Each row is a point on a tangle of strands that fork, close into loops and nearly touch. The rows are in no order.
(in the rows, 128 means zero)
Points whose rows are less than 150 apart are linked; no others are. Some points are linked to none.
(857): [116 137 115 123 138  98 132 128 110 125 135 133 131 122  88 109 117  96
 112 131 154  94 113 123 122 112 142  99 111 139 103 104 180  93  77 111
 136 118  91 107 104 163 115  95 148 150 134 129 102 100 135]
(925): [133 120  87  85 115  87 138 135  97  93 135 109  76 166 124 125  80 155
  99 166  93 193 121 129 169 140  80 129 127 168  99 168  72 151 145 110
 172 156 135 185 193 131 129 158 160 116 106 176  79 156 159]
(246): [ 77  91 121 135  95 161 153 142 130 116  88  87 169 122 163 119 133 126
 156 149 145 166 118 135 105 102 134 153  88 133 150  83  75 148 194 113
 123 134 205 114 130  98 111 110  96 105  83 117 184  97  66]
(182): [140 159 127 104 119 171 128 152 161 151 144 121 138 127 131 153 132  93
 160 131 109  72 141 153 127  98 155 161 113  72 133 107 142 129 103 171
 135 106 154  61 112 141 145 128 159 147 139 118 109 109 120]
(1263): [103 120 141 128 107  98 168 145 175 143 115  96 112 105 135 128  80 118
 115 138 175 126 103 118 113 130 153  99  98 127 146 112 115 187  55 100
 134 101  64 127  99 115 190  93 139  93 157 140  97 146 149]
(514): [157 107 160 127 175 132  88 131 123 121 159 163 110 140 150 164 137 145
 141  91 106 124 151 114 142 181 115 160 179 182 149 165 131 103 159 188
 146 164 137 188 112 122 116 181  89  90 145 121 211 113 122]
(1030): [ 93  96 200 140 135  83 138 116 135  90 106 165  99 138 120 127 126 150
  75  90 164  62 109  97 119 138 128  86 134 121 143 126 151 119  98 106
 124 144  82 137 113 144 136 108 106 132 182 132 108  96 147]
(30): [120 101 175 162 153 128 127  86 128 125 113 177  70 158 145 148 153 155
 120  62 136  58 125 106 115 178 125 125 199 147 153 199 174 118 137 177
 111 153 110 194 130 138 144 179  72 106 163 130 183 101 170]
(685): [118 174 111 144  98 158 151 116 151 148 120  79 131 122 122 121 135  85
 134 145 162 114 118 146 131 106 153 117 135  81 171 139 159 180  80 129
 120  91 121  78 115 100 203  78 161 112 166  99 100 158 151]
(130): [149 142 123 144 127 151 141 128 126 125 140 139 157 119 102 105 154  88
 139 134 135  65 143  98 130 132 140 109 128 113  94 100 185 100 106 143
 104 123 118  82 121 143 126  93 144 160 153  92 114  98 140]
(634): [177 117 151 119 150 148 173 185 153 103 185 129 143 152 111 148 111 128
 152 137  73  61 169  53 118 143 130 115 137 139  87 106 151 159 127 181
 114 117 109  95 144 135 126 161 162 155 149 111  98  99 114]
(944): [138 133 161 151 157 143 137  84 123 142 137 180  96 150 147 139 160 100
 143  84 133  53 144 109 127 172 141 160 190 142 133 169 196  99 127 183
  99 157 122 170 127 123 145 164  93 123 189 108 186  95 179]
(352): [165 114  46 147 142 164 147 143 113 134 126 145 195  71  73  93 163 131
 153 145 131 161 142 113 111 115 114  69 108 120  90  96 148  87 152 109
 104 100 166  63 127 142  74 145 157 172  86 103  92 173  89]
(544): [129 122 145 111 180 113  82 129 123 165 164 175  81  60 135 121 116 133
 159  89 137 128 142 116 131 155 142 194 166 173 137 150 162  80 146 135
 132 163 128 179  65 124  91 174  53  80 120 121 218 130 129]
(1247): [147 165  56 118 143 113  80 138  57 137 145 157 150 114 114  97 150 128
 121 152 123 164 111 167 117 110  94 111 108 146 108 124 142  90 145 112
 155 149 143 123 121 142  89 100 152 166  66 150  91 143 101]
(728): [106  47 206 187 136 155 157 138 166  93  91 164 147 113 133 146 138 152
 102 117 151  43 137  74 106 162 135 136 135 108 148 125 150 166 156 129
  59 137 115  86 116  95 164 117 121 147 167 113 147  91 112]
(554): [171 157  57 151 120 164  99  97  93 134 124 126 156 108  90  82 168  94
 121 145 125 132 136 111 135 118 108  65 136 129  95 108 186  99 108 121
 105 106 113  98 138 148 115  75 174 182 112 116  79 135 144]
(978): [158 162 108 114 126  88  51  58  94 149 165 170  89  49 132  91 122  96
 119 100 130 133 126 147 122 128 124 148 171 167 121 161 215  78 120 141
 109 156 118 208  98 123  84 136  89 123 106 123 177 127 201]
(1198): [117  91 139  96 120 112 151 166 183 132 130  99 108 116 133 139  76 127
 148 141 123 126 128  87 116 142 146 126  77 139  92  88  80 155 100 123
 147 102  96 114 127 139 140 134 142 129 116 156 115 121 135]
(297): [ 92 152  86  96 104 131 146 126 107 160 103  58  88 160 150  94 106 140
 109 152 163 176  87 154 131 119 106 112  84 156 136 116 101 173 101  78
 148 110 129 182 144 144 143 110 129 101 112 152 108 121 123]
(869): [160 142 133  98 181 123  79 125 105 136 191 162  63  78 124 151  96 148
 147  90 126 135 148 118 136 146 133 188 175 185 141 182 173  81 123 160
 167 180 124 200  69 125  97 169  90  65 155 119 187 137 144]
(793): [ 93 141 131 114 130  93 129 126 135 156 140 130 126 114 121 125  97  89
 132 117 176 105 105 159 107 113 163 139  88 109 128  84 168  99  90 126
 148 141 118 112  80 149 126  92 132 123 121 135 124  76 129]
(614): [133 129 114 148 100 167 141 141 134 142 107  79 167 145 116 119 169 118
 146 168 113 132 160 127 141  95 107 105 132 130 135 132 107 147 138 129
 123  95 138  89 135 106 131  92 137 131 107  97 147 121  97]
(205): [132 165  54 147 118 136 115  94  85 138 117  92 116 136  84  98 152  93
 120 165 137 148 121 147 146 109 116  89 159 127 122 138 186 133  89 105
 116  88 106 107 147 135 137  90 170 150 120 104  70 142 152]
(1008): [148 170  83 103 135 141 101 164  99 164 156 183 157  77 118 109 113 139
 156 133 138 163 112 193 113 119 145 170 106  91 113  82 133  84 163 154
 181 161 178  72 111 142  90 146 121 152  57 130  98 144  88]
(157): [ 90 179  90 100 131 109 106 114 106 185 141 114 114 113 123 103  91 106
 136 121 173 152  94 178 101  93 162 140  80 110 130  68 167 112 108 120
 160 140 132 121  90 166 124  93 143 124  79 145 109  90 114]
(1256): [171 167 113 101 146 106  56  82  98 148 183 161  63  65 124 118 111 109
 144 104 120 139 147 147 139 123 130 191 186 161 141 188 198  73 121 149
 127 161 135 200  86 123  98 153  96  83 145 101 176 142 182]
(1029): [114  85 175 112 131  80 145 148 193 101 116 141 104 143 142 159  80 131
 133 118 126 103 138  70 107 153 139 121 112 130 124  91 100 153 111 134
 127 131  89 129 127 151 148 120 137 126 166 151 113  97 153]
(1089): [155 124  93  89 122 102 151 143 111 117 151 107 100 177 106 144  98 144
 117 166  86 167 142 146 184 126  89 141 175 154 112 176  94 136 132 155
 175 151 145 137 189 111 131 170 176 126 115 151  63 148 146]
(51): [ 85 128 137 116  83 119 158 122 155 146  92  87 105 154 183 115  99 140
 119 130 185 159  87 145 112 119 119 125  88 128 188 109  85 191 121  94
 114 142 161 180 125 113 180  56 107  89 155 129 141  95 115]
(515): [116 207  71 125 156 202 132 103 111 187 125  76 116 131 116  80 119 173
 155 138 166 167 128 183 143 110 127 125 114 116 115 106 107 165  95 128
 164  71  70 106 125  97 132 166 145 160  70 137 115 190  96]
(500): [123 137  96 153 116 118 139 119  94 119 111  85 130 140  90 105 159 113
  96 156 129 141 133 114 143 119 111  66 149 150 122 152 149 138  77  76
 113  84  86 124 139 132 122  92 145 137 144 105  94 147 138]
(603): [110  97 154 145 118 147 158 152 176 129 125  98 152 102 140 147 116 103
 148 141 159  81 128 115 102 120 156 142 111 109 149 102 130 174 107 134
 111 107 129  77  93  95 170  79 135 130 155 115 126 111 120]
(611): [135 139 127 105 155  90 115 150  93 120 165 154 128 133 124 134 119 115
 112 130 109 126 124 139 122 139 125 142 126 159 102 125 142  76 114 157
 179 165 134 144 103 153  95 135 117 133 122 141 126 107 119]
(174): [139 106 133  85 130 105 140 170 146 115 141 121 108 152 130 145 102 136
 118 149  94 146 143  90 131 146 111 120 106 158  94 117  72 133 132 139
 172 138 114 134 146 147 118 140 141 135 111 158 111 121 129]
(567): [160 154  99  93 129 105 122 135  77 122 170 139 113 165 115 153 115 122
 111 149  84 160 121 181 163 126 112 168 180 139 127 176 135 102 124 176
 189 161 168 133 150 129 118 156 155 126 132 141  78 139 133]
(782): [116  75 166 155 110  60 148  85 164  74  92 152  97 196 141 165 126 156
 117 110 112 118 137 107 153 163  97 108 200 125 177 151 118 149 149 147
 100 147 135 175 172 127 160 128 121 104 177 126 121  99 159]
(530): [111 170 119 166 124 174 174 122 132 168 110  30 165 101 137  78 126 133
 154 141 170 154 119 145  88 106 172 102 122 104 133 139 108 186 103 125
 123  71  93  91 112  82 170 100 133 130  94 120 140 183 100]
(184): [129 135 120 162  95 179 144  99 195 123  97  28 142 127 170  86  67 174
 165 138 143 173 149 131 115 141 128 153  61 120  81 133  44 211 127 132
  93  91 105 147 165  88 185 115 125  83  75 150 170 180 147]
(599): [113 172  87 104 105 147 141 104 149 173 115  66  91 156 121 135 112 111
 140 129 145 135 116 181 174  94 141 148 142  82 154 138 141 178  75 122
 148  88 129  95 145 112 175 158 180 108 137 133  74 159 139]
(543): [107 107 126 113 160 140 119 134  79 124 136  98 138 113 118  95 152 151
  94 140 112 177  94 105 144 103 120  68  48 153 120 109  72 118 149  11
 148  97 117 148 131 158  76 144 124 136 118 168  97 180 119]
(568): [151 147 137 142 146 134 120  99 107 115 146 168 131 158 134 123 173  96
 126 118 112  73 153 120 144 159 121 141 176 144 114 147 178  73 139 176
 112 153 135 147 138 127 117 134 105 144 159  97 170  94 159]
(783): [126 177  90 124 103 105  95  78 108 139 130 120 113 147 124 116 136  76
 116 133 150 124 115 179 139 117 129 132 145  98 151 129 194  97 106 134
 125 132 153 126 130 139 129  89 151 133 130 105  98  99 163]
(32): [139 120 125 141 141 119 107  84 113 130 124 187 156  76 117  91 162  94
 117  93 163  85 123 107 116 147 139 105 138 130  86 114 193  48 154 128
  76 162 131 142 137 124  83 130  87 173 107 128 160 108 154]
(802): [ 83  96 152 148 116 143 124 131 136 124  95 121 167 128 169 135 145 110
 152 133 150 128 130 151 113 125 134 161 116 120 158 104 105 116 178 130
 106 147 190 118 114  93 117  99  88 116 103 109 196  75  82]
(985): [ 94 172  67 111 115 124 110 132  61 148 115  84 125 157 146  92 147 143
 110 155 151 188  83 164 125 102  86 108  88 165 141 120 111 139 148  69
 130 124 155 184 141 154 112  93 128 126  79 137 124 121  98]
(1177): [145 107 140 105 121  94 125 151 152  96 134 146 114 190 150 157 110 137
 127 144  79 178 151 100 142 149  89 142 133 165 118 137  58 133 173 162
 154 154 146 171 171 141 130 131 133 110 116 152 146 119 135]
(260): [ 84  77 186 173 149 142 155 118 143 115  87 186 136  96 117 116 155 128
 107  95 186  46 111  95  98 157 148 133 126  96 120 129 177 102 153 120
  61 152 122  96 120 101 135 134  91 156 150 107 156  92 125]
(633): [119  95 164 153 165 135 128 118  96  85 124 161 164 137  94 118 190 149
  93  99 113  79 139  68 134 123 115  75 131 139 102 130 148  71 173 101
  87 136 133 113 139 144  69 148 109 163 151 120 136 128 112]
(8): [121  47 159 136 121 152 174 164 162  74 110 109 159  87 108 151 127 153
 128 136 106 158 123  59 100 126 146 108  95 130 107  84  85 142 151  83
  94  80 118  76 142 123  82 189 120 138 135 113 127 139 106]
(888): [150 102 154 141 116 113 167 168 195 119 143 100 138 108 132 156  94 124
 150 137 117  90 157  71 108 142 146 117 137 123 107 126 120 208  69 141
  91  91  55  94 143 114 179 126 159 112 161 115 103 143 168]
(341): [117 134 114 103  86 104 141 115 150 153 117  80  99 183 156 139 108  98
 139 134 139 159 112 176 155 106 115 151 134 112 169 130 107 158 101 123
 136 134 177 148 152 119 159 120 152  86 145 128  94 108 136]
(92): [126 135 132 133 147  84  70  80  97 140 138 186 122  57 129  88 147 115
 113  81 148 109 114 128 105 138 134 122 149 155 104 142 189  60 146 110
  98 160 124 183 109 131  73 144  59 147  87 138 185 125 164]
(612): [148 158  99 113 145 111  83 115 113 151 158 162 150  75 113  98 117  87
 130 115 151 122 119 167 111 125 152 140 108 109 101  83 188  58 130 153
 143 163 144 113 102 149  88 125 124 149  75 133 128 100 130]
(484): [133 176  99  75 106 144 123 124 136 169 124 141  85 167 116 190  97 123
 116 110 112 153 126 201 192  76 149 192 139  62 138 148 128 132  94 128
 166 137 170 123 148 137 147 206 174 149 136 159  68 170 107]
(937): [149 223  70  81 104 161  90 119 101 157 118 179 113 159 127 163 111 125
 112 114 117 168 127 215 175  80 136 186 152  58 151 155 147 116 131 140
 161 139 181 116 143 145 136 168 149 158 106 135  94 173  97]
(39): [174 215  77  93 118 143  65 130  64 151 152 188 137 134 125 128 126 139
 123 132 102 170 117 223 151 110 113 179 158  97 136 155 135 102 149 158
 180 150 164 110 131 140 111 126 139 145  90 137  93 159 112]
(715): [159 195  82 103 109 163  93 143  98 155 134 145 145 160 121 121 158 125
 134 152 101 149 141 190 162  93  99 148 143 107 142 145 112 115 152 163
 163 129 171  87 150 132 122 120 149 146  87 110 111 144  98]
(751): [166 145 105 116 169  99  97 171  45  86 185 188 172  67 126 119 137 172
 132 113 104 155 100 141 114 173 127 160 135 166  96 164 134  71 172 127
 198 192 141 157  92 129  73 134  94 108 105 156 146 165 111]
(562): [121 141 130  88 120 140 143 155 170 176 152 109 105 124 127 157  89 111
 162 123 128 100 122 155 125  98 162 162  87 103 119  88 119 144  71 157
 167 106 123  79 104 140 147 139 173 129 121 152  94 116 128]
(826): [147 117 140 112 113 109 160 147 204 127 147 106 107 133 129 178  90 103
 167 127 111  93 154 102 129 134 137 148 143 103 129 125 122 195  69 159
  97 107  97  91 151 117 187 143 198  92 187 132  73 145 179]
(261): [102 100 160 126 115  73 129 108 120  70 104 118  92 169 120 130 131 154
  74 124 109 126 119 100 142 128 101  69 148 154 151 137 106 140 119  81
 136 129 102 165 158 149 115 128 123 130 169 136  89 121 158]
(773): [121  87 173 148 119  94 161 170 203 114 125 123 130  78 139 150  72 131
 127 130 154 101 123  75 101 139 161 106 105 124 130 105 110 200  71 119
  97  96  46 107 109 111 196 107 137 110 168 133 108 157 164]
(1023): [124 160  72 155 156 176 144 127 103 178 121  61 147 114 106  79 145 157
 143 147 142 176 129 147 124 115 127  76 107 133  93 134 105 141  97  95
 134  67  78 112 125 114 114 144 142 146  63 134 115 191  87]
(68): [135 127 127 160 119 128 159 153 129 136 120  76 146 120 104 112 137 124
 105 143 124 131 140 100 131 132 143  64 143 137 105 149 131 166  51  94
 112  74  51 106 141 121 136 120 142 122 139 112 104 163 141]
(1221): [108  86 128 161 113 170 184 147 163 114 111  73 179  69 124 135 124 119
 153 153 159 115 118 107  81 108 176 136 112 112 140 103 124 169 126 115
 104  83 139  59 106  84 143 107 119 140 123  90 135 136  96]
(298): [104 189  93  81 128 134 116 124 123 199 147 130  88 137 119 136  83 120
 136 120 146 144 106 193 133  76 161 168  86  97 130  89 146 129  78 140
 187 126 125 102 101 164 133 135 170 132  97 154  89 118 121]
(1120): [173 124 137 114 176 121 102 172  92 103 187 172 146 106 137 151 133 157
 135 104 103 138 131 117 132 180 126 170 156 175 117 157 131  80 172 176
 186 180 140 163  96 122  91 161  83  97 127 132 177 134 103]
(425): [150 118 168 115 120 123 143 134 193 119 152 129 115 155 151 194 117  76
 157 111 106  72 148 127 119 136 143 171 135  94 149 117 136 158  91 180
 110 131 141 108 132 126 162 142 193 105 202 147  95 100 155]
(1034): [114 133 150 155 103 134 156 130 168 124 130 128 123 113 136 145 131  90
 119 142 172  78 126 126 129 127 141 127 125  99 177 124 166 169  76 139
 107 126 125  90  98  91 202  65 154 112 204  98 109 128 155]
(52): [111 204  62  93 143 170 116 109 111 195 129 109  96 126  98 106 102 141
 145 136 160 151 116 182 135  79 140 136 107 108 129  96 140 151  92 129
 176  87  90  92 115 136 135 142 164 161  84 144  90 157 110]
(1246): [117  44 166 144 127 143 163 161 168  82 106 121 160 116 136 164 125 141
 141 147 114 112 140  76 101 144 136 146 119 132 123  86 102 153 171 121
  91 111 136  83 132 111 108 156 122 146 126 121 150  91  97]
(1145): [107 111 156 166 131 129 121  83 130 152  93 195 130  79 134  97 173 101
 119  87 185  75 117 115 104 156 146 127 146 107 114 144 184  75 168 126
  58 159 133 137 135 100 126 112  65 161 110 112 178  97 161]
(1251): [133  72 195 155 163 127 123 117 168 115 116 162 130 161 164 181 119 136
 149  94 112  79 150 103 106 191 129 163 161 141 146 131 120 146 168 186
  92 156 132 143 123 126 143 162 121 128 152 144 195  75 126]
(129): [173 184  99  92 108 146  98 120 104 133 139 167 125 156 116 174 140 105
 114 117  76 136 134 201 190 110 150 196 174  62 135 177 160  84 124 169
 149 144 197 128 144 157 149 183 152 130 144 121  95 159 116]
(1153): [106  94 153 127  98 117 132 141 138 111  98 107 142 167 139 132 150 145
 109 145 106 152 141 105 142 116  87  94 109 154 138 117  63 148 159  87
 128 118 131 148 147 126 119 106 110 117 114 136 156 111 109]
(402): [151 143 165 108 141 113 131 119 162 136 170 149 113 143 135 180 121  69
 141  94 113  73 138 156 123 131 164 184 129  92 139 123 175  99  74 188
 139 152 146 133 105 153 143 160 167  98 190 139 117  91 158]
(999): [124  75 125 107 127 137 164 186 136 108 126 114 141 101 111 127 127 145
 128 158 111 162 115  83 127 132 137 108  68 138  91  88  74 120 148  93
 150 109 137  98 133 134  81 174 120 141  97 140 120 142  96]
(325): [ 92 131 117 121  85 100 155 117 132 135  87  74 101 157 150 108 110 143
  94 144 173 165  87 143 128 121 102  90 108 138 177 126 102 183 108  61
 117 111 117 181 140 124 160  83 112  98 150 121 108 117 131]
(594): [116  73 189 174 122 109 142 155 209 105 103 124 135  65 148 138  70 167
 122 137 137 131 130  61  87 138 166 121  88 106 122 109  71 200 123  87
  83  84  40 116 143 114 183 116 100 119 158 136 125 183 166]
(152): [122 120 130  98 162 111 110 162  52  89 158 144 124 115 122 114 130 153
  85 147  94 158  89 110 131 110 120  92  61 166 101 128  85  98 152  55
 193 153 128 161 127 165  74 143 134 150 116 190  90 166 123]
(588): [150  97 164 136 150 104 118 139 174  87 130 162 129 197 153 189 107 146
 147 128  73 151 163  81 123 169  97 145 157 162 132 128  79 135 200 192
 124 150 134 164 165 147 139 146 134 121 137 144 175 105 132]
(378): [114 134 144 134 111 113 104 112 118 134 125 133 143 165 162 128 159 101
 135 127 131 128 137 169 142 132 107 147 146 133 157 137 121 100 144 145
 117 143 172 157 123 114 120  94 102 108 119 100 181  83 114]
(146): [ 90 102 175 139 116  86 151 135 158 115 107 145 115 114 120 128 108 126
  90 118 183  89 101 105 116 133 141  90 107 123 155 108 145 148  76  96
 124 127  80 123  88 124 167  77 119 122 178 122 106 110 137]
(349): [101 155 102 119  98 100 110 120  87 133 120 104 128 176 147 111 147 114
 114 146 136 159 110 177 138 114  89 120 126 154 155 132 117 119 136 106
 131 138 166 165 138 135 115  89 118 117 102 107 138 101 113]
(589): [116  64 198 149 151 107 128 139 195  79 100 156 119 145 140 170  89 169
 138 113 106  99 142  48  92 161 132 136 123 121 124  94  88 163 191 129
  92 132  95 111 146 159 143 140 122 146 156 152 140  99 140]
(422): [132 169 111 169 121 178 156 126 140 162 120  69 167  83 112  94 141 101
 156 142 161 120 124 127  98 106 181  97 131  86 132 124 154 167  95 133
 113  70 101  63 110 104 173  77 142 147 123 100 120 171 126]
(896): [117  66 192 138 160 115 140 149 158  91 117 154 143 144 141 160 122 140
 126 110 118  81 134  82 107 175 138 137 136 137 119  98 123 122 169 153
 107 149 130 117 120 131 108 170 108 145 142 138 163  78 108]
(15): [166 167 130 120 136 170 131 129 135 128 162 155 147 134 131 125 145  73
 150 124 101  48 148 127 133 133 152 160 125  86 105 111 187  89 117 182
 114 137 138  90 122 154 135 135 147 154 164  99 117  92 152]
(864): [195 164 129  98 144 145 102 113 115 121 174 153 114 147 119 174 138  90
 127 103  75 114 148 167 161 139 161 201 175  85 136 178 183  74 114 194
 150 158 178 157 127 153 147 200 148 103 186 111 118 136 143]
(542): [117 135 156 139 117  99 112  84 130 140 125 153 109 153 159 134 146  88
 134 106 157 102 131 173 132 150 130 157 159 112 168 150 159  97 108 146
 104 152 158 165 111 110 135 106  98 104 159 101 169  85 155]
(237): [149 159  92 116  98 185 131 148 132 161 121  86 145 160 120 118 156 135
 150 168 100 144 159 161 167  83  94 128 137 120 136 147  89 155 131 152
 151  96 144  78 156 105 133 130 154 134  87 106 125 144  96]
(749): [116 126  92 137 111 196 167 135 148 144 112  54 169  83 123 111 131 135
 192 155 142 134 131 140  92  81 166 148 113 100 136 103  97 163 145 143
 136  79 164  49 119  97 131 138 129 146  83 103 136 147  81]
(680): [140 179  78 120 123  95  65 118  54 123 156 147 143 131 142  99 150 117
 114 144 116 170 110 196 131 125  89 137 136 157 133 146 145  85 147 130
 140 157 167 163 127 133  94  97 130 131  77 120 131 123 115]
(778): [143 120 119 159 135 136 126 122  84  96 130 146 174 148  93 112 205 134
 101 141  92 113 159  86 154 116  87  66 140 154 106 140 140  78 158 102
  94 127 137 120 139 140  85 100 133 165 133 108 141 137 113]
(819): [148 140 115 107 159  99 114 180  31  80 174 184 156 100 130 124 135 168
 106 137  93 161  86 133 112 147 122 129  98 160  90 156 105  85 166  94
 213 185 141 156 110 145  74 130 121 134 101 187 108 169 111]
(732): [168 164 107  94 140  97  93 121  52 114 192 155 110 123 119 148  96 137
 118 128  92 178 103 196 145 133 125 193 178 145 117 186 152  90 117 172
 196 182 163 164 106 138 111 152 136  93 143 139  98 146 137]
(149): [125  96 154 181  98 165 162 141 139 126  93  91 181 125 113 130 172 132
 124 157 119 127 165  92 133 108 121  80 136 134 131 141 123 164 134 105
  85  83 112  93 132  96 140  77 121 133 143  92 156 131 100]
(511): [104  78 190 149 120 115 116 130 125  99 102 155 151 174 150 148 166 154
 107 121  95 129 141 117 144 143  88 118 135 150 146 123  81 119 193 131
 119 141 145 159 146 121 112 129  95 117 109 133 191  91  98]
(699): [167 149 112 151 140 135 115 110  80  97 146 168 160 149 112 105 194 110
 113 139  96  92 153 108 144 144 100 101 156 157  98 145 167  60 156 158
 108 154 144 137 148 133  95 112 126 164 132  98 151 117 139]
(440): [124 145 107 170 123 150 153 131 121 151 109  38 150 131 126  97 136 145
 107 143 132 175 139 137 131 136 130  63 126 134 103 161 101 166  64  90
 115  68  54 131 146 101 132 137 137 110  97 127 119 183 121]
(919): [112  87 155 158 119  88 138 137 214  93  89 142  99 124 147 147  75 165
 150 144 130 134 149  64 101 141 128 136 108 106 138 130  58 205 128 101
  73 110  50 125 149 130 200  98 116 104 183 131 130 165 181]
(1249): [114 102  97 120 135 143 143 159 100 126 118 100 161 114 109 107 163 149
 119 153 112 181 114 109 141 110 112  83  64 149 112 111  75 112 164  52
 142 108 146 114 126 137  84 143 121 135  89 140 124 167  83]
(419): [116 123 167 123 141 106  82  94 128 169 142 159  65 105 163 127 129 126
 159  84 144 134 140 152 130 152 129 186 173 153 169 165 144  95 113 129
 108 150 138 214  70 120 112 150  60  71 135 108 209 110 143]
(168): [143 143  55 113 151 134 121 165  78 158 148 168 156  84  90  99 131 145
 145 151 143 164 108 156 111 115 121 119  93 126  97  89 131  93 151 115
 172 142 147  80 114 139  84 136 146 169  55 145  80 157  85]
(86): [ 99  56 192 190 116 167 155 129 143 101  76 139 168 110 109 135 172 159
  94 126 141 100 143  81 121 128 126 102 126 109 140 132 132 146 168  92
  63 111 127  84 122  94 141  98 100 143 155  94 152 116  94]
(958): [101  84 184 145 103  76 123  86 163  69  77 158  90 195 143 143 128 187
 107 111  94 148 129  97 139 139  80  97 155 121 175 135  65 157 184 113
 105 138 109 178 188 149 149 114 110 102 153 140 128 107 158]
(672): [105 130 103 151 114 189 182 127 135 157  99  21 168 101 137  80 129 157
 164 152 151 176 121 136  97 104 152 110  94 127 117 122  75 174 140 113
 125  77 129  98 123  88 138 132 118 123  69 128 160 171  73]
(1064): [171 109 167 125 162 128 115 134 154 111 157 151 132 178 155 183 129 116
 148 112  85 117 160 121 133 174 120 166 167 152 144 145 120 120 152 214
 133 157 153 160 133 129 132 166 134 109 162 126 171  91 125]
(581): [141 153  53 144 137 179 133 130 111 176 115  93 171  93  91  84 160 144
 169 156 141 171 141 141 113  97 121  82 113 119 110 105 116 130 148 117
 132  82 139  71 129 121 107 131 147 165  62 114 113 177  76]
(116): [101  84 177 133  90 111 121 119 171 100  76 128 112 168 149 128 125 167
 115 135 106 165 137  93 136 123  90 107  98 131 148 105  37 174 188  82
 111 117 115 165 179 137 147  96  99 104 135 151 153 116 139]
(448): [132 126 125  83 136 104 114 146  81  70 145 121  90 146 123 124 109 162
  79 158  78 173 114  96 145 123  96  85  86 174 106 150  61 138 150  78
 188 146 106 184 172 152 100 149 150 139 121 189  85 169 160]
(347): [121 143 157 137 133 106  90  74 134 177 131 172  97  96 157 117 140  86
 149  84 164 101 133 158 116 148 145 169 165 122 151 155 182  83 118 140
  89 154 135 177  95 112 125 120  66 111 132 106 198  98 174]
(24): [110  94 182 154 135  81 137  76 136  81 102 171  73 173 145 152 134 164
  92  73 134  71 116 114 129 170 117 102 194 128 167 173 154 120 125 157
 117 161 113 190 140 137 140 154  93 107 176 133 128  96 169]
(1111): [157 114  68 163 145 161 132 109 109 131 123 128 193  79  79  82 161 108
 120 123 134 141 135  80 130 119 122  43 118 124  84 104 175  87 126  82
  72  89 127  89 122 155  85  96 149 179 122 113  99 162 116]
(776): [105  94 196 146 161 121 129 124 118  86 121 150 131 136  92 121 153 157
  79  81 135  59 121  64 124 127 133  70 136 132 108 122 149  97 134  97
 107 135  95 118 132 155  91 134 111 154 179 127 109 118 130]
(1212): [ 83 107 132 112  91 149 147 144 141 146  89  81 127 139 176 108 105 136
 133 141 159 165 104 130 114 119 130 132  66 139 140  82  65 178 166  91
 129 133 182 163 135 126 142  87  86 101 107 149 168  95  95]
(427): [130 160 105  70 100 160 129 120 172 176 123  97  74 167 135 159  82 130
 147 114 128 155 129 179 176  92 133 183 104  91 133 127  84 170  81 139
 160 120 142 111 154 109 158 189 187 127 124 157  82 161 129]

A fork is a point with three links, a tip a point with one. Leave the first point through the second and follow the links. Name the first fork or tip that comes.
(92) / (32) -> (937)
(86) / (728) -> (378)
(778) / (699) -> (511)
(511) / (1153) -> (773)

A tip is a point with one link. Name the tips that can be reached along the links from each point below, in the order of the rows.
(944) -> (402), (511), (919)
(1256) -> (1008), (599), (864)
(8) -> (732)
